A landscape with many peaks, sampled at points; each row gives a point and its height.
From any point a climber steps to the highest of the 2 points nearest to it. It stops when none of these is higher. Distance is the straight distance between rows; heights are no part of it.
(756) h=452: [ 18  -2  12  24  -1   2  28 -24 -20  20  -2 -39  14  -4  -4 -26  48 -45
  -9  -7 -47 -11]
(244) h=130: [-31  29  -8  11  15   6  32   3   9  -3 -29  41  -9  15 -13  15 -20   9
   8  50  25   4]
(538) h=112: [-57  25   7  24  -9 -35   0  35  27  -8   1  18  13   8  23 -29 -19  32
   2 -11  13  -9]
(613) h=48: [  5 -42   6   8  -7  32   5 -40 -48 -17 -10  -1  38  -4   2 -11 -21 -20
 -59  -6 -32   9]
(705) h=485: [  4  38 -35 -20 -23 -16   0  41  30 -17  27  10 -26 -15 -10  18 -39  39
   8   1  43   6]
(859) h=14: [-14 -51   0   5 -10  14   4 -30 -57  14   3  -6   7   5  31 -25 -33 -15
 -42  21 -35  33]
(736) h=448: [ 25  24  35  26  -7 -15   2  -9  57   5  49 -32 -10  21  34  -1   5  -7
   6 -50 -17  -9]
(85) h=517: [ 26   8 -30   0   2  14   5 -21  -5   1  -3 -10 -25 -43 -11  28 -18 -50
   2  35   9  -1]
(531) h=477: [-19 -23   9  50  16  -8  23 -29 -30  29 -20 -25  10  37  14 -35  27 -32
  -3  -7 -39 -24]
(832) h=1: [-19 -48  10 -45   2 -19 -40  16  -9   4 -11  -3   1  11 -37  41  27  63
  -9 -32  13 -42]
(758) h=273: [-12  -5 -10  28   5  45  44 -17 -12 -16 -24  -3  42  -4 -24   4 -30 -68
 -11  56  24 -15]
(515) h=507: [ 41  36 -23  -1  -7 -43  -8   8  64  -9  53 -38 -41  12  17   4   8   4
  28 -26   4  -1]
(421) h=484: [  2  17 -31  -7 -14 -52 -13  21  27   4  33 -31 -49   9  21 -29   0  13
  16 -13  14  13]
(643) h=510: [-23   2   2  20  21 -34 -10   2  20  11 -10  15  25  19  -2  -6  12 -20
  25 -17 -16 -27]
(964) h=368: [ 26 -17   8 -43 -10 -10 -21   7  -1  11  -4  10 -24   3 -44  10  19  55
  20 -50 -29   2]
(728) h=83: [-23   0  33 -40  27  -4  -1  21   6  13  -8  43  17  12 -27  35  41  56
  53  12  47 -21]
(737) h=557: [-35 -35  -4 -13   0 -31  -2   5 -26  18  22   9  22  26 -16 -21 -14  15
   4  10 -19 -10]
(158) h=423: [ 37  17  18  13   6 -20 -19   6  44   4  19 -12   1  18  18 -26  38  14
  17 -65 -30  -8]
(372) h=342: [   4   -3   13   25   16   40    4    0  -30  -14   -3  -43   71  -46
   -6   17   38 -101  -10   25   12  -19]
(413) h=524: [-18 -24 -20 -19 -34  -3 -11  26 -12 -12  -9  12 -19  -2 -21  -6 -30  72
 -28 -21   8  10]
(131) h=450: [  2   6  -9  15  12  13  17 -21  13 -21 -13 -26  -4   0   0  40  -9 -28
 -14  29  14 -15]
(119) h=307: [-29 -47 -24   1   6  34  44 -21 -34 -14 -10  18  15   9 -46  17 -44 -54
  15  52  15 -21]
(405) h=429: [ 30  28 -14 -34  12   5  -9 -15  -3  14  -8  15 -38 -19 -26  38   0 -19
  41  33  12 -13]
(968) h=30: [ -8 -19   5 -28  13  15 -25  16  -7   7 -36  37  17   8 -52  44  17  33
   8 -32   7 -42]
(672) h=185: [ 34 -26   3  -3 -13  13  82 -49   3  -7 -18  15  10  13 -17   8  -4  -6
   4   3 -10  25]
(842) h=106: [-48   9   4  10   2 -59  20  33  38  23   2   8   0  39  -1 -24  17  42
  20 -20  17 -33]
(616) h=479: [ 37  28 -10 -11 -18   5 -32  11  41 -12  -5  15 -50  -2 -24  35   7  19
  23 -57   7 -11]
(289) h=360: [ 68   7   0 -15   1   1  -5 -34  12   5  28 -40  12 -28 -15  25  35 -57
   8 -30 -27 -12]
(910) h=127: [ -2 -16   2  36 -43  34  54 -33  17 -21   4  -9  35  30  21  10 -38 -23
 -39 -19  -7 -19]
(76) h=257: [-13   7   9 -10   1  10 -47  11   1  -6   9  12 -18 -11  50  15 -20  32
 -23  -5  13  28]
(976) h=456: [-54   2   4  -2 -20 -23 -26  49  23  30   7   7 -72  22  42 -36 -21  50
   4 -27  30  19]
(623) h=494: [ 42  40 -50 -26 -11  -7   4  40 -33  12 -10 -10  -6 -71 -36 -41  26 -42
   5   9 -10  34]
(673) h=518: [-14 -32  18  -8 -11 -30  20  -1  -2  15  20 -16  -1  27  27 -18 -11  34
 -23 -13 -11   9]
(877) h=427: [ 40  22 -13   3  25   1 -13 -27   8 -11   9 -54  27 -30  -6  29  46 -66
  17  11   7 -21]
(858) h=443: [ 25  17 -26  -1 -20   1  29  13 -34 -10  -2  -2  22 -49 -22 -54   9 -42
 -16  20 -15  25]
(133) h=321: [-19 -17  20  40  18  23 -29 -11 -33 -28  16 -35  87  22  27 -18   8 -24
 -32  17 -25  -8]
(536) h=323: [ 18 -18  10 -33 -34   1  15   1  -4   4 -19  39   7  -4 -43  -1  -7  49
 -12 -42 -31   7]
(883) h=210: [ 15 -23  31 -26   1  20  60 -35 -10   3  -9  51  -5  28 -18  23 -12  16
  30  14   2  19]
(487) h=317: [ 38  17  15 -24   5  11 -45   1   6  -1  26   1 -48 -25  39  22 -41  11
 -11  10  16  50]
(605) h=418: [ -1  32  18  31  49  41 -25  -4  -9 -23   1 -46  68 -28  24  17  38 -76
 -12  34   5  -4]
(154) h=553: [-10  -9  19   9 -25 -25 -12  13  18  16  17 -16 -48  26  23 -39 -15  54
 -31 -35 -22  31]
(555) h=582: [-21   2   4  39 -24   0  -1  22  14  10 -19   4 -55   9  45 -43 -36  34
 -33 -17   0  32]
(369) h=436: [-35  -1  11  72   7  13  -6  -3   1 -10 -14 -38  38  32  45 -14  26 -16
 -50 -12 -21 -38]
(833) h=247: [ 44 -20  -7 -44 -19  15  54 -26 -28  -7   5  45 -31   4 -38  25 -11  31
  30  32  -4  21]
(165) h=357: [-14 -20  16  13  39  12  38 -41 -17  -1 -12  -7  12  28 -10  19   5 -19
  15  55   8  15]
(140) h=370: [ 38  -2   1 -24   9  15  30 -35  -5  18 -15  15 -22   5 -27  29  20  -7
  45  10 -24 -12]
(356) h=447: [-30   8 -31 -14 -15  -8 -36  35 -12  30 -18  38 -67  -9  10   7 -27  10
  27  19  16  -1]
(406) h=93: [-10 -33   1  47 -30  27  29 -28 -30 -18 -10 -19  50  11  18 -14 -17 -32
 -52  -5 -12 -25]
(654) h=469: [-36  13 -18  -3   2 -45 -35  29   8  20   5  -8 -63  25  28 -17  15  37
  18   3  10   7]
(568) h=354: [ 63   9 -11 -36   5  -5 -37  -2 -18  -2  21 -41  15 -67  -5   2  50 -64
   0 -30 -24  12]
(474) h=222: [-33 -34  25 -15   7 -10 -59   4   9   6  25  -4  -2   4  33  18 -21  37
 -19 -32  15  -3]
(912) h=491: [-16  17 -33  10  -3 -35 -18  11   9   2   9   9  12 -20  -1 -24  -3 -54
  36 -22 -26 -50]
(285) h=159: [ -8  -7  15 -44   0 -17 -19  17  10  -9  27  42  15 -11  16  15 -35  30
  18 -11  23   7]
(647) h=179: [ 28  39  16  10   2  27  10 -24  29  -1 -29  10 -29 -15  27  10 -13 -10
 -16 -14  -2  29]
(886) h=394: [ 30  15 -11 -21 -10  17 -46  10  29  -4  12   5 -67 -16  15  37 -38  22
   8 -31  27  16]
(394) h=263: [ 39 -25  19 -15 -28  27  13 -21 -17  -4 -20  34  -6 -11 -10  -4 -22  31
 -22 -15 -19  47]
(127) h=413: [ 40  14  -2  35  -6  20  46 -10 -12  -3 -12 -30  32 -25 -20 -36  34 -48
 -27  13 -18   5]
(764) h=563: [ 44  48 -21 -29 -16 -22  -9  34  49  -8  33   3 -42  -6  -6  20 -13  29
  40 -32  25   7]
(850) h=459: [-13   0  11  69  12  22  -2 -23 -26  16 -24 -48  12  18  45 -52  43 -35
 -45   5 -32 -13]
(260) h=356: [ -4  -8  16  30  46  31 -22 -10 -35 -28 -20 -36  66 -14  -2  -8  25 -41
 -27  29  -6  -3]
(683) h=151: [  5  45  -7  31  -7  25  26 -19  21   5 -40  24 -33  -9  18  22 -10   0
   0  32  28  22]
(865) h=120: [-38  42 -12  23   7 -10  14  27  27  -6  -3   6  10  18  17  -3 -29  27
 -13  39  37  -1]
(510) h=454: [-10  18  14  24  31 -29   3   2  28 -10  33 -25  10  23  29   9   3  17
  13  19  13  -1]
(685) h=619: [-20 -11 -19  -5 -44  -3 -26  32   1   7 -41  16 -62   6   1 -42 -30  43
 -37 -34  -6  12]
(885) h=310: [ 35 -13  -5 -38  14  38  33 -32 -43  -2 -26  41 -13  -7 -59  28  15 -10
  27  42 -13  13]
(771) h=401: [ 39  -4   7 -36   2 -23 -40   0  27   7  15   0 -14   5 -25 -13  36  12
  35 -65 -43 -12]
(162) h=417: [-13   4 -31 -41  -3 -47 -25  38   9 -19  38  -1   5   0 -24   2 -19  57
  17   6  34   9]
(638) h=425: [ -6   3  17  38  44   1  -7  -8  -5 -19  21 -45  33   5  35  -2  21   4
 -17  46   3  16]
(887) h=158: [ 16   2   5  30 -34  15  75 -26  24 -16 -16  19  26   8  -9  -1 -26  -5
 -15   4   8   2]
(318) h=374: [ -9 -15  14  13  24   5 -50 -19 -27 -23  27 -46  43   2  56 -10 -10 -11
 -41  21 -16  23]
(47) h=412: [ 38   5   3  -2   3  -5 -16 -11 -39  12   8 -48  25 -41   8 -40  52 -58
  -2 -12 -37   5]
(95) h=525: [ -6  -3 -15 -25  -7 -33  10   7   7  20  13   9 -14   7 -26  -8 -18  18
  26   4  -1  -8]
(22) h=129: [-45  -4   5 -34   3 -16 -35  32 -10  15   5  60 -16 -10  12   0  -7  53
  25   8  23   2]
(545) h=333: [-21 -39  -4   9  20  19  49 -28 -10 -21  10 -16  21  40 -38  39 -18 -20
   9  48  20 -27]
(895) h=396: [  9 -31   0  17  12  19  31 -46 -15 -11 -14 -30   9  19 -23  29  30 -37
 -15  26 -13  -6]
(290) h=100: [-27   5  27 -22   0 -35  24  15  31  14   9  27   2  41 -20  13  32  55
  44  -7  29 -17]
(136) h=490: [ -9  -6 -18 -22 -19  -4  -6  35 -21 -11 -17  49  17 -13 -27 -26 -36  45
  -5  -1   4   9]
(600) h=611: [-45 -12 -19 -31  17  15 -30  52 -51 -13 -21  69  43 -20 -48 -11 -21  33
  -8  17  12  13]
(382) h=492: [-34  -1 -15  37  12 -16  -4   1  -2  13  -5 -33  20  19   8 -40  32 -20
  -3  12  -7 -27]
(305) h=487: [ -1  10 -17  -7 -14   3  -9   4   2  15   1  35 -32  -7  10   2 -35  -6
  14  -2  -4  -5]
(8) h=58: [-36 -29  49 -40   8  11 -19  24   2  10 -20  56  24  11 -26  43  31  71
  36 -25  10 -36]
(689) h=252: [-12 -21   2  31   1  50  32 -13 -32 -27  18 -31  59 -23  -8   5 -17 -96
 -30  39   9 -15]
(38) h=214: [ 47  -4  30   1 -22  39  27 -29  23  12 -32  34 -29  14   3  -3  -3  14
 -19 -31 -19  29]
(37) h=444: [-49   6 -13  10 -25  -7 -23  32  31  27 -30  16 -88   6  33  -5 -31  13
   8 -11  18 -11]
(889) h=533: [ 11  45 -50 -18  16  -2 -31  37 -21  -2 -31 -17   1 -74  -8 -26  40 -58
  11  28   5  20]
(562) h=486: [ 11  43 -29   9  31   5 -21   1  -8 -13   5 -21  20 -43  -3  -5  34 -55
   5  33   1   1]
(602) h=478: [  4  22  25  15  10 -38   4  -3  37   6  47 -20   0  33  53 -21   4  32
  -1 -25   1  25]
(438) h=193: [-28 -25  43 -18   5  -5 -11  -1  13   6  21  18  -5  13   6  43 -21  36
  10 -11  32 -19]

Call two points neighbours if one is among the 2 nearest of the other. Go from one point of each pair to the other, from neighbour to neighbour, staying as high as possible. Name the lowest point that can't be avoided.
(600), (685) => (136)
(889), (756) => (127)
(685), (764) => (37)
(605), (85) => (689)
(602), (605) => (133)
(737), (685) => (673)

Where does a climber stop that starts at each point below?
(968) => (602)
(613) => (85)
(683) => (602)
(832) => (602)
(758) => (85)
(285) => (764)
